Points, in no order, along strands that fork, close into loops and pass close to each other.
(in the rows, 128 means zero)
Two points are linked if the straight distance between their rows is under 103.
Vugat: [115 129 107 133 114 112 105 144 111 130  62 165 164 145 128  51  53 120
 151 144 131 111 158  89 137 144 128 112 114 135]
dazu: [ 99 109  76 143  92 154 141 165 137 111  83 161  97  98 136 205 117 142
 136  90 118 183 144 186  83 104 144 154 165 106]
Zoge: [113 135  79 196  81 152 161 184 145 101 101 160 112 173 110  96  60 145
 130  69 111 128 146 132 112 135  98 147 109 183]
Pak: [123 170 142 113 187 120 124 126 115 160 140 100 115 132 126  63 165 140
 129 162 110  80 126 117 135 136 124 108 135 156]
Rirot: [106 166  83 129 156  84 118 157 101 159  55 144 136 108 136  82 155 116
 132 168 171  75 160 152 155 139 147 115 158 156]
zaso: [174 185 142 118 127 126  89 155 100 120 126 112 156 118 182 105 219 148
 167 140 173  91 112 187 116 146 185  86 160 134]
ruv: [119 126  88 153  82  99 152 164 173 125 114 159 145 178  92 137  68 113
 121  84 146 139 174 118 125  94 111 159  98 136]
konos: [106 114 115 135  83 110 117 135 130 155  81 134 157 122 109 148  63 111
 111 140 131 157 142  98 122 112 126 133 124  81]
tofeb: [138 183 173 139 150 164 114 140 185 146  99  64 114  68 150 174 165 135
 160 128 146 117 143 115 155 133 121 177  89 167]
ses: [112 154 103 121 150  99 101 151 117 140  66 127 145 102 157 110 191 137
 149 166 177  82 151 172 135 149 162 108 173 129]
mam: [153 195 190 144 170 152 143 137 150 146 171  74 129 118 111 104 135 124
 140 120 158 115 148  83 153 129 115 172  53 155]
natat: [126  69 186 111 104  72 121  86  92 119 197 151 146 128 127 203 148 100
  77  82 160 146  93  87 164 110 130 174 113  91]
kuvud: [144 104 122 118 117  60 125  98 153 115 186 160 162 191  98 160  94 107
 111  75 159 117 147 110 147 102 119 165  94 137]
pudav: [119 120 146 157 190 115 135  91 136 137  88  90 113  98 132 141 225 135
 136 168 123 122 111 106 150 154  91  98 155 136]
pup: [164 182 117  97 133 131 103 143  90 140 142 105 124 146 135  70 177 127
 173 167 112  96 110 171 109 118 166  93 179 151]
kon: [156 173 195 130 131 160 147 160 167 111 186  79 141  95  95 170 143 119
 163 113 153 148 145 113 149 107 111 181  63 145]
pumis: [115 138  99 133 117  61 225 157 198 105 172 134 154 180  83 159 129  95
 109  80 123 147 141 111 144 101 135 144 102  94]
lopot: [162 135 107 166  90  95 124 155  75 129  61 134 128 174 136  61 114 107
 163 181  93 132 124  97 125 139 136  94 167 128]
tovi: [127  90 157 140 172 113 112  97 119 114  85  98 141  80 150 135 231 123
 145 162 118 131  82  98 138 150 110  90 171 100]
sikev: [176  90 127  89  95 105 114 101  65  99  98 179 176  95 203 153 108 139
 122 156 143 145 102 183 141 153 184  76 156  74]
nivu: [115 137  88 146 100  76 192 161 193 121 137 142 152 179  88 138  88  86
 111  82 138 144 155 106 128  93 117 154 102 113]
zis: [130  96 138 162  68 125 129 101  86 166 106 131 127 117 122 221  85 129
 104 119 102 167 112  99 121  96 128 155 189 119]
gozar: [156 110 100 119 103 101 151 112 165 111 172 143 125 214 112 159 106 118
 127  45 117 108 147 128 163  85 100 178 139 190]
sokuz: [166 104 102 106 114 120  77 100  82 121 137 154 119 154 128 109  67 144
 154 157 121 120 129 156 131 127 153 102 150 149]
Baki: [155 145 117  80 121 136  84 122  85 107 125 147 131 111 153 144 159 169
 175 146 144 147 128 197  99 143 185  82 154 121]
bak: [150 101 111 136  93 118 122  96  86 140 109 108 110 135 121 161 100 118
 141 171  75 185  77 127 124 103 128 107 191 107]
vepu: [126 123 116 101 152 136 119 109 117 133 140 101 113 135 107 101 164 130
 147 168  86 136 101 141 111 110 125 100 165 123]
vovo: [137  79 147 115 107  74 117  82 114 126 195 131 146 165 107 192 128  99
  87  78 148 140  97  82 161  82 124 182 128 117]
Nobi: [156 171 205 113 151 173 125 126 155 119 166  69 145  79 114 137 132 109
 149 127 170 122 139 101 163 130 121 160  60 144]
paf: [153  79 144 104 142 134  76  70  85 107 181 147 115 126 138 142 110 158
 105 140 128 113 120 164 137 145 154 106 118 124]
voz: [120  96 178 151 144 166 145 111 137 102 159 108 105  95  96 166 200 121
 158 108 104 201  91 110 113 106  69 146 111 115]
vekul: [122 168 181 130 132 164 131 164 165 136 172  91 125 114 109 154 158 150
 138 122 133 122 162 124 113 122 109 162  68 139]
saza: [163 104 191 117 134 182 113 125 130  90 115 152 144  35 174 167 145 180
 169 105 140 121 138 155 112 183 165  97  87 119]
pagur: [112 179  96 120 159 138 159 125 144 145 132 114  99 140 132  48 109 125
 127 134 100  99 125 112 114 112 120 123 148 183]
zoli: [ 94 170 100 134 125 116 150 148 178 133 129 156 145 157 103  69  72 113
 135  79 148 110 170 111 106 101 122 156  94 167]
bataf: [142  93 148 137  69  92 104  93 123 141 135 145 172 174 131 177  51 104
 102  81 163 116 134  69 166 116 129 171 130 128]
migom: [128  89 143 105 109  65 117 120 144 104 193 163 162 162 112 187 112 121
  95  97 170 120 160 114 149 115 127 162  78 116]
pudi: [150  52 145  99 136 121  70  48  67 113 185 131 113 138 142 136  96 132
  92 135 127 123  84 127 152 122 145 129 158 120]
sot: [138 121 161 106 167 148 102 108 108 121 144 104 136 110 116 110 177 145
 142 166 111 115 109 128 124 144 121  87 134 107]
rutog: [122 156 150 162 188 154 184 111 152 152 166  80  97 130 107 100 183 115
 115 123 132 143 126  89 144 126  88 146 107 141]
bolol: [ 91 127  96 123 139 109 126 149 129 137  28 125 132 114 140 116 137 113
 128 167 147 123 154 133 134 133 144 122 172  92]
piveb: [ 91 197 102 110 110 164 108 186 122 152 108 100  98 117 127  92 136 183
 148 129 136 103 128 195 116 115 183 167 118 143]
dip: [131 120  87 156  91 160 170 166 119 118  73 110  93 136 141 142 101 111
 125 170  81 170 102 136 113 136 126 107 191 107]
radi: [122 140 122 123 160 121 129  86 147 141 184 132 131 167  93  72 102 128
 132  98 109 126 112 109 104 102 101 123 104 153]
tek: [100 109 124 130 158 145 166 107 146 129 148  88 105 139 106 116 173 112
 107 134  90 167  82 115 110 109  88 122 152  93]
gir: [114 176 157 113 158 134 121 130 151 157 171 122 128 140 107  74 122 142
 130 117 131  88 145 107 105 127 121 128  74 144]
Fefem: [ 95 101 128 112 125 130 117 125 158 126 118 135 132 101 124 174 157 132
 123 120 107 167 137 136  83 121 119 131 126  78]
tasid: [120  99 119 103 110 122  80 117 131 127 167 174 140 142 117 152  86 145
 110 108 165 107 166 155 121 118 145 144  86 131]
tafi: [139  81 118 122 102 110  75  91 107 125 134 164 146 148 139 130  30 130
 110 129 144 110 138 126 146 135 135 131 114 127]
Kop: [165 146 205 132 152 176 114 104 115 116 204  93 136 111  93 103 108 133
 135 127 139 111 121 108 149 136 120 114  40 148]
fug: [160  95 168 110 153 140  90  95  93  89 136 126 133  87 142 149 207 152
 178 150  99 149  79 142 105 152 141  71 154 103]
Tuzo: [126 100 174 131 153 154 117  98 124 113 182 115 123 112  84 149 172 135
 139 126 117 174 102 116 121 115  87 127  93 115]
zapo: [124  73 201 118 109 108 128 100 121 108 148 164 166  68 144 186 137 111
  95 117 141 167 114 108 133 163 109 135  64  59]
Masat: [132  89 152 141  62 106 115 108  99 155 120 149 168 132 137 213  69 111
  91  99 162 133 150  69 152 107 144 175 148 116]
nava: [135 108 164 114 133 160  88 122 117 106 132 170 119  65 164 193 148 193
 163  87 144 138 141 173  89 172 159 109  93 111]
ruvug: [118 153  86 173 125 141 176 159 123 104  86 144  94 158 153  47  88 115
 140 140  82 120 128  92 115 153 106 114 158 191]
tapi: [156 131 160 112 153 157 101  99 102 109 154 100 109 103 134 146 210 169
 186 152  85 149  85 163  96 132 141  89 162 129]
pifos: [108  95  94 132  89 129 139 141 139 132 112 150 110 105 129 226 115 121
 109  95 101 179 138 157  92  92 125 159 159  98]
nida: [109 122  93 210  83 148 188 201 146 115  88 150 111 176 126 111  70 112
  81 104 105 145 107  98 112 165 106 125 125 122]
sabap: [132  85 121 126 106  98 105  86 122 138 167 137 128 161 108 176  97 113
 100 102 124 151 108 110 139  86 108 164 141 122]
dofos: [104 140  95 158 127 116 132 163 125 131  50 148 131 151 120  57  73 117
 133 130 130 123 165  79 125 131 125 136 125 144]
tirud: [133 125  92 155  88 137 138 176  94 117  39 130 104 141 128 115 119 125
 151 176 109 165 139 144 115 135 149 112 180 108]
rebom: [ 87 126  98 117 134 137 142 152 159 146  97 122 123 134 109 111 112 112
 107 138 130 138 154 121 108 108 115 137 138 115]
boman: [ 85 189  87 126  93 168 130 192 143 156 131 118  97 132 116  80  90 174
 134 102 124 103 137 177 115 106 152 171 109 168]
Pitu: [ 96 154  87 131 142 172 174 154 162 134 110  94  64 105 164 130 186 122
 120 154 112 117 102 187 118 157 143 110 198 151]
dus: [156 202 153 158 161 122  82 159 121 153 100  74 112 108 175 136 191 158
 156 157 127  73 111 158 172 150 143 125 124 163]
Zogi: [ 92 143 130 126 174 138 137 127 151 151  99 103 103 109 130 119 184 137
 116 155 126 110 142 140 120 140 124 116 151 125]
zop: [ 94 168 117 102 130 167 108 159 134 141 115 121 109 114 129 121 155 173
 150 140 129 120 147 179 103 127 163 129 143 129]
geked: [ 91 161  94 128 179  88 149 126 138 172  83 144 119 132 128  75 124 105
 105 153 152  96 167  92 144 130 122 125 125 151]
Sedul: [ 86 157  78 147 153 121 166 158 146 144  58 151 110 134 121  67  87 105
 113 128 149 109 176  91 131 123 120 149 126 166]
feki: [163 108 105  86  98 108  90 116  73 100  79 168 163  99 185 162 126 139
 166 138 145 168 112 172 118 151 186  82 168  82]
supop: [152 168 169 141 167 155 102 120 165 147  84  70 129  52 165 171 178 145
 170 143 148  97 121 116 179 143 126 138 111 173]
Zez: [116 126  85 144 117 141 165 157 167 132 114 131 114 158 107 104  70 108
 118 113 110 142 143 114 109 102 103 130 136 137]
buz: [124 152  97 135 108 118 139 129 171 126 164 160 139 178  97 110  69 130
 142  61 125 110 154 140 114  91 102 156 101 190]
tuki: [124 127 145 125 125  87 155 139 165 111 196 136 155 159  82 152 144 128
 120 104 150 139 165 111 115 115 109 148  67 106]
lig: [121 113 131 163  66 102 142 118 128 173  98 131 162 136  93 180  56 101
  97 118 135 159 134  74 123 111 124 136 131  99]
kuban: [159 192  92 114  95 142 110 178  78 135  97 129 118 138 124  51 128 154
 192 147 139 104 132 182 128 120 197 132 152 172]
dur: [113 163 118 113 174 122 143  89 134 136 151 131 129 154 122  36 104 123
 138 117  93 105 114  87 110 109 115 116 130 176]
kug: [102 159 131 132 145 102 174 154 179 131 165 128 143 158  98 107 140 119
 116 105 162 128 181  99 112 121 118 157  79 109]
gube: [106 141 124 108 114 155 101 141 143 138 167 145 112 123 110 165 140 173
 132 106 129 130 157 184  89 107 139 144 106 129]
kav: [127 131 123 100 184  91 119 110 103 135 120 138 166 123 142  44 127  99
 122 160 134  73 128  90 150 137 118  87 137 122]
fozon: [136 171  75 137  98 163 149 188  97 127  89 125  86 142 124  50 115 153
 167 146 116 119 133 167 121 133 163 131 159 191]
zito: [179 144  99  93 117 133  98 116  89 119 137 122 115 150 127 106 151 135
 177 175 107 142 116 182 107 113 162  84 185 137]
rol: [122 107  71 140  94 151 158 148 157 126 156 130 105 157 106 148  87 124
 118 101  99 145 132 150 111 100  99 134 140 150]
Gipiz: [137 120 137 114 122  80 102  95 152 109 191 170 157 191 113 131  73 120
 118  61 168  91 154 131 143 113 125 164  81 171]
tob: [115  90 146  95 135 114 107  94 122 135 138 141 167 117 122 111 106 112
  97 151 135 133 120 110 133 142 120 101  96  63]
mog: [ 83 137  80 123 115 180 152 171 155 115  75 130  91  99 135 143 147 150
 141 130 131 153 143 189  92 125 155 140 171 120]
tuso: [150 123 100  96 108 107  99 122 100 105  67 148 153  99 176 152 175 129
 182 139 136 165 107 157  89 136 174  81 194  87]
gat: [ 85 101 117 125 111 130 151 148 173 118 116 140 110  99 131 201 163 117
 113  94  99 176 127 155  64 104 116 144 139  84]
mifi: [167 194 162 139 149 126  81 166  99 130 114  96 146 104 186 114 195 158
 154 159 157  60 119 171 160 157 169 104 131 140]
Sek: [124 115 101 122 106 123  83 120 129 132 140 165 134 155 108 116  49 143
 137 114 142 107 162 144 116 113 128 138 107 151]
subud: [132 125  82 189  72 124 174 178 158 109 108 167 129 187 106 140  67 126
 113  57 121 133 156 131 137 114  96 158 102 169]
nide: [137 203 154 158 186 131 136 128 129 178 110  68  98 103 141 133 181 145
 130 154 110  94 123 122 170 145 101 127 107 171]
feni: [128 198 161 138 183 136 143 131 141 172 158  90 109 133 127  82 144 136
 124 125 130  91 143  82 147 134 110 152  68 166]
mer: [156 135 191 113 166 187 102 100 152 110 128  73 128  41 131 149 173 125
 185 125 138 133  78 109 147 116 123 130 117 155]
zalem: [121 154  69 164 103 176 178 204 106 105  79 126  70 130 133  67 124 128
 140 149 125 118 123 161 131 167 148 133 172 180]
kap: [164  77 140  91 108 111 120  82  81 106 112 167 175  98 175 133  93 131
  84 168 123 125 100 174 155 152 174  77 129  70]
Buvo: [136  51 192 105 126 106  94  88  89 119 156 172 124  77 177 214 144 126
 100  73 132 151 105 128 116 156 135 164 122  79]
leko: [108 113 130 113 151 101 126  90 136 148 137 127 153 147  97  80 100  97
 110 134 122 139 114  76 128 117 107 116 110  87]
vir: [146 100 172 108 133 142 128  96 114 101 168 146 148 111 137  85  95 157
  88 142 138  73 141 154 142 165 146  79  53 121]
div: [143 129  96 125 109 103 115 149 111 111  28 128 150 107 172 138 178 104
 170 159 138 158 123 141 107 131 173  94 208  84]
pame: [140  65 151 108  89 101  96  91 120 115 165 153 161 153 151 170  56 110
  70  96 170 106 139 101 161 120 149 174 127 114]
dafub: [133 139 187 113 133 177  97 140 134 116 149 127 145  86 133 140 134 166
 133 132 143 101 157 149 120 162 143 119  64 116]
gogog: [138 189 153 140 147 153 109 161 136 143 103  65  91 110 179 136 205 182
 161 152 106 104 106 163 141 139 153 135 144 165]
Motav: [146 125 117 100 146 111 114 118 109 125 102 104 134 127 135 101 177 105
 154 181 109 125 109 143 120 120 137  85 198 104]
lum: [146 129 186 132 161 158 122 109 127 123 197 101 131 124  77 115 149 136
 139 126 131 140 114 108 126 118  94 125  64 133]
zezi: [171  82 122 135  97 103  74  86  74 126 115 155 140 159 157 119  39 139
 138 155 126 118 125 113 158 145 145 113 146 131]
Pib: [102 160 124 137 182 146 182 116 150 159 154  91  85 136 120  86 164 125
  98 132 111 114 119 110 123 132  95 130 141 148]
zasig: [152 132 181 134 171 158 108 109 146 119 100  91 150  55 147 150 185 141
 157 150 154  99 125 107 166 162 112 113 120 144]
donin: [106 166 120 135 161 112 120 146 139 157  79 107 113 107 150 124 210 150
 132 166 143  92 136 164 136 149 146 109 162 148]
feg: [127 105 127 102 136 133  82  97 114 124 162 140 117 125 117 147 124 157
 131 149 110 134 125 163 109 126 136 108 132 120]
dotom: [120 131  79 163 133 154 201 155 169 119 130 125 110 155 124  96  71  77
 101 101 101 150 115  94 120 126  97 128 152 134]
Rakir: [ 98 157  81 123 133 156 151 173 139 130  58 120  93 110 140 111 168 141
 141 148 139 118 135 184 121 134 166 136 186 144]
nebad: [118 106 134 127  83  70 137 102 140 159 146 140 184 135  94 175  77  92
  92 107 159 160 122  80 137 110 123 149 103  81]
nore: [134 136 128 173 115  93 126  93 102 134  89 143 149 173 122  84  46 112
 145 130  74 147 102  64 123 129  99 104 136 145]
degur: [123 162 133 121 125 101 123 120 171 129 198 157 149 176 100 110  83 138
 135  64 142  96 150 134 108 105 124 153  63 179]
nulo: [ 99 140  82 205 116 159 193 205 136 100  87 164  93 163 154  81  81 103
  88 113 110 127 104  83 126 187 112 124 143 144]
vuvud: [101 146  77 132 139 114 124 173 109 139  28 142 122 119 123  80 127 120
 141 165 166 102 170 139 150 135 147 134 165 135]
lofig: [ 82 117 120 108 150 110 121 131 148 148  62 121 150 106 136 126 147 104
 107 159 145 131 148 105 127 144 128 119 144  70]
bitof: [105 149 121 101 134 134 106 129 136 145 144 140 133 143 105  72  81 137
 139 126 130 100 152 130 107 118 129 121 103 149]
diros: [111 178 126 138 144 163 151 152 147 146 115  75  75 105 164 134 202 158
 131 151 103 105 104 176 124 148 137 127 168 158]
vakep: [169 145  97  88 109 127  96 133  89 100  98 149 153 121 168 128 192 142
 184 140 167 153 120 189  94 130 182  77 181 114]
nosu: [132 143  89 111 108 152 109 158 109 125  98 134 110 128 115 108 117 161
 169 156 133 145 143 181 107 118 172 121 160 135]
mula: [131 136 120 142 148  91 158  87 165 127 201 141 137 187  84  90 114 111
 131  68 112 144 112 106 120  89  98 142  87 143]
Kig: [114 110  65 176  71 186 174 214 151 100 107 146  94 143 111 157  88 110
 101 100 118 148 128 146 122 139 109 135 140 124]
Vozem: [127 116 113 119 117  56 181 136 171 110 191 143 147 174  82 187 152 123
 120  89 133 149 152 119 138  98 120 151  91 115]
Vukam: [141  63 150  94  94 115 123  80  92 126 127 173 162 100 183 155  59 136
  56 144 139 120 118 152 158 146 163 117 112  78]
puvu: [132 116  74 157 107 179 174 162 131 112 120 111  83 143 131 114  87  98
 120 147  78 154  97 130 116 142 110 106 185 132]
bevu: [141 117 117 135 137  92 151  76 156 119 225 136 127 200  81 132 133 122
 128  54 114 136 102 123 145  84  94 157 105 165]
rumu: [130  92 160 104 118 133  90 114 119 110 194 171 133 116 141 180 116 152
  90 104 165 104 174 160 124 141 143 151  72 121]
pogeg: [107 131 133 104 130 155  88 136 126 125 134 161 111  87 143 188 154 188
 155 101 140 142 153 184  73 138 160 135 117 117]
mor: [154 136 102 147  76 118 114 169  74 121  25 132 150 127 148 122 142 121
 162 173 141 161 137 131 127 142 168  97 188  82]
vuvig: [135 162 147 165 194 121 134 108 140 161  94  84 118  96 129 137 204 139
 138 164 130  99 123 124 159 151  98 104 127 161]
zekik: [118 134 117 144 132 100 139 103 133 150  96 128 154 152 111  77  52  95
 128 124 105 149 114  52 127 114 111 118 124 111]
Baf: [116 140  87 178 100 145 155 166 126 110  96 149 100 169 123  64  68 145
 148 119  90 132 138 116 111 134 109 127 133 178]
Nav: [122  86 145 130  73 106 111  95  89 166 124 148 151  99 135 227  88 107
  96 113 138 159 125  91 127 102 139 165 163 103]
Rabes: [112 165  87 123 175 124 181 125 137 158 122 101  81 132 139  72 147 113
 112 155  99  96 115 128 131 132 117 110 175 177]
rifi: [101 183 161 132 130 182 131 177 165 153 137  89 102 113 133 141 170 168
 124 115 129 113 152 148 104 127 128 162  94 136]
Kose: [ 96  97 148 108 111 102 114 112 138 138 134 142 152 103 122 190 134 106
 106 118 125 174 132 115  99 120 116 142 112  65]
reta: [161 131 106 138  99  98 106 161  67 125  59 149 167 149 145  55  99 105
 163 178 131 109 141 105 143 141 144  86 156 120]
kalif: [110  80 173 116 112  87 110  83 106 132 177 144 143 114 109 199 144 106
  95 109 136 174 101 102 131 113 108 153  95  78]
vevi: [146 125 155 105 166 115 110 127 102 116 128 124 176 104 159  81 173 127
 126 178 145  73 128 144 156 163 135  76 138  99]
gud: [122  86 167 122 158 124  99  93 102 108 112 106 134  89 133 134 207 126
 155 154  94 162  67 106 117 137 109  91 154  80]
taseb: [137 185 150 169 195 143 168 113 142 176 142  62  85 115 126 123 180 128
 119 132 123 121 113  99 170 144  84 141  98 171]
domi: [134 119 132 106 162  91 109 123 106 134  97 119 165 112 153  93 179 102
 137 184 136  95 121 130 143 143 131  81 182  95]
Nuto: [132 124 172 119 178 142 107 111 121 126 131 113 155 104 128  93 168 131
 123 166 139  93 128 108 155 166 116  89 110 106]
Leb: [175 123 200 126 139 172 128  96 105 101 180 103 140  94 122  91  99 145
 107 136 133  85 125 142 167 158 133  91  35 142]
vopof: [101 150 126 109 194  96 126 113 125 163 113 135 148 124 133  60 131 114
 109 143 152  72 161  85 144 146 127 108 108 139]
kabo: [103  99 141 144 149 160 175 110 155 104 164  94  99 114 106 159 204 115
 120 113  89 194  79 120 105 115  76 136 141  97]
faz: [ 85 169 107 127 156 114 165 153 176 153 130 135 126 145 112  81 120 110
 104 110 160 109 175 107 112 119 121 155  97 139]
misos: [105 117 133 125 171 122 145  99 141 147 155 105 121 147  95  81 157 106
 110 133 115 155 101  86 122 109  96 122 117  96]
Vum: [129  61 155  97  94 110 108  88 107 119 153 168 154 115 174 181  75 119
  48 109 160 118 142 128 150 136 156 161 114  89]
zota: [119 193 170 141 141 178 101 181 161 150 101  72 103  95 162 154 164 175
 146 131 136 106 141 144 145 139 141 177  83 141]
Pas: [142  86 136 123 147 103 103  61 126 120 219 141 112 192  96 131 121 131
 110  82 132 126  97 121 139  94  97 158 113 159]
gafi: [149  50 215 134 118 108 126  95 104  97 149 173 136  49 164 208 139 112
 114  79 140 169 108 121 139 166 109 157  77  85]
mogu: [122 105 139 132 117  61 145  91 140 141 180 130 163 159  85 147 104  87
 105  98 139 166 101  85 141  94 113 145  95  83]
fetun: [127  98 116 113 120 118 118 106 145 130 192 135 116 155 100 172 123 136
 110 103 114 141 134 140 115  85 103 151 120 135]
luf: [131 139 101 177 110 118 159 174  93 121  48 136 104 168 140  59 104 111
 138 169  93 127 130  87 120 145 121 112 161 147]
fupid: [130 133 184 134 171 170 125 110 151 124 115  75 122  74 120 148 195 133
 158 144 131 138 121  96 142 135 101 130 123 143]
lelis: [150 107 184 118 122 164  95 106 111 101 188 149 129  94 136 177 126 160
 111 123 145 118 158 158 123 155 137 128  61 131]
depa: [108 140  85 128 157 159 185 140 150 131 107  93  74 127 140 105 152  99
 108 166 101 119 104 150 125 149 110 109 198 148]
Fod: [139 107  83 128  97 129 141 123 154 133 185 140 108 177 105 166 104 133
 111  76 113 128 141 147 130  83 104 153 136 170]
gugis: [148  92 113 158  98 114 134  83  95 154 131 108 116 152 103 152  71 114
 118 136  77 172  68 101 133  95  98 131 176 128]
bigim: [107 120 111 119 131 123 142 126 159 137 160 131 130 148  92 134 123 118
 109 119 119 153 140 126 101  95 101 135 111 105]
Vub: [141  61 151 114 144 125  74  54  91 111 209 134 110 164 118 135 113 129
  93 108 132 120  90 117 143 103 116 149 132 139]
Tet: [125 116 165 114 119  91 133 136 153 103 203 159 165 144  99 159 119 132
 115 116 175 118 180 128 125 136 126 141  44 113]
Gezor: [161 117  90 116  99 132  87 125  73 118 103 155 119 146 138 137 102 152
 170 165 135 156 148 167 127 130 167 105 164 129]
Meli: [139  96  91 119 116 136 136  95 101 126 136 102  90 134 129 147 124 124
 144 164  58 182  78 161 115 105 117 109 201 121]
Kib: [132 129 108 112 150  89 114 139  95 141  72 144 169 127 146  57 111  85
 133 176 144  94 142  93 160 136 132  97 162 119]
Palog: [132 119  84 190  68 155 196 197 161 115 113 150 119 170 114 165  75  90
  82  85 112 144 109 102 126 147  99 126 121 113]
zadof: [130 154  66 158 117 161 175 188 114 116  41 128  74 118 146 103 163 115
 139 162 149 126 127 182 142 161 157 134 201 158]
tebo: [ 99 154 102 117  96 154 116 162 147 151 158 135 111 139 100 126 104 172
 130 101 134 110 156 181 102  93 144 153 103 150]
Lerod: [142 112 120 179  93 106 135  93 101 149 118 121 128 172 116 123  46 126
 129 121  78 159  88  77 129 116  94 124 158 140]
Veleb: [137 198 151 136 178 114 109 141 111 168 124  88 112 120 151  97 183 149
 134 157 111  62 120 138 155 140 131 114 131 169]
fil: [159 148 135  94 135 149  99 105  99 130 176 110  93 134 124 124 171 172
 169 165  89 132  97 188  94 122 153  98 163 141]
Naku: [120 145  73 185 142 171 199 172 154 105 111 145 100 151 153  87  68  68
  94 104 115 129 109  66 135 174  98 125 146 157]
muno: [144  73 212 118 120 138 146 117 151  80 131 150 176  50 144 166 147 104
 129 124 159 170 138 103 147 169 100 138  54  75]
lolo: [166 200 116 112 129 124  96 164  86 151 114 105 132 138 165  79 197 132
 160 151 155  81 118 188 119 123 180 111 176 155]
sazut: [122  88 198 110 146 143 130 120 155 100 104 138 171  61 155 149 170 123
 124 138 155 138 147  91 139 178 106 123  77  74]
nuv: [ 83 111 163 115 151 121 126 124 159 131  92 128 164  91 144 146 174 120
 107 145 154 140 165  93 122 164 112 129 102  69]
nik: [144  96 111 105 100  78 156 112 151 103 183 138 125 202 106 192 138 120
 111  68 123 120 132 107 169  77 123 183 131 152]
bazu: [ 88 123  69 145  92 191 182 196 171 106 100 137  92 105 130 164 121 116
 107 111 130 158 135 175 103 125 130 142 164 116]
puvig: [151 143 207 113 139 192 110 131 152 105 143  98 152  62 128 159 133 131
 150 128 153 123 148 122 142 147 129 139  66 137]
dosul: [132 122  82 128 125 153 156 127 130 130 141 108  91 154 111  86  95 122
 141 147  71 146 103 138 109 109 106 104 172 152]
vafo: [135 140 138 100 133 157  73 119 101 124 160 135 123 110 135 147 135 187
 148 143 124 116 131 188 104 140 175  98 116 128]
Pibe: [139  88 156 100 141 132 109  98 110 107 156 146 159 102 137 107 116 141
  98 159 126 102 123 144 141 163 135  78  84  88]
madu: [107 115 114 110 123 110 104 135 124 149  82 140 157 132 120  89  68 111
 128 154 133 130 148 103 135 130 124 114 125  94]
tude: [140  78 143  88  93  84 132 114 120 110 178 135 131 172 123 213 153 102
  96  63 123 132 120  87 160  69 135 196 153 122]

How many points has the smallest loop of links through each point below? Write none if it is on no loop.
tasid | 11
buz | 10
Pitu | 11
zaso | 15

A fork is a point with three links, a tip a point with one. Leave the first point through the second and follow the links. Name the first fork or tip that comes.
subud / Zoge | mogu
fug / tapi | dus
radi / mula | tuso
lopot / luf | tuki

A piece is two or more points that can be reached from each other along the links. Count, over all rows, the pieces, the separate loops (a circle has one, a figure eight two, a Y none), the forks (points with three links) and the tips (points with one).
pieces | 7
loops | 8
forks | 13
tips | 11

Name the points in between on the shortest way along the links from the first point to the second, in order.
mifi / dur | dus, gogog, diros, Pitu, depa, Rabes, pagur
bak / Tuzo | gugis, Lerod, nore, zekik, leko, misos, tek, kabo, voz
Sek / saza | tafi, zezi, sokuz, Gezor, nosu, zop, piveb, boman, tebo, gube, pogeg, nava
vuvig / vafo | nide, taseb, rutog, Pib, Rabes, pagur, dur, radi, mula, bevu, Pas, Vub, pudi, paf, feg
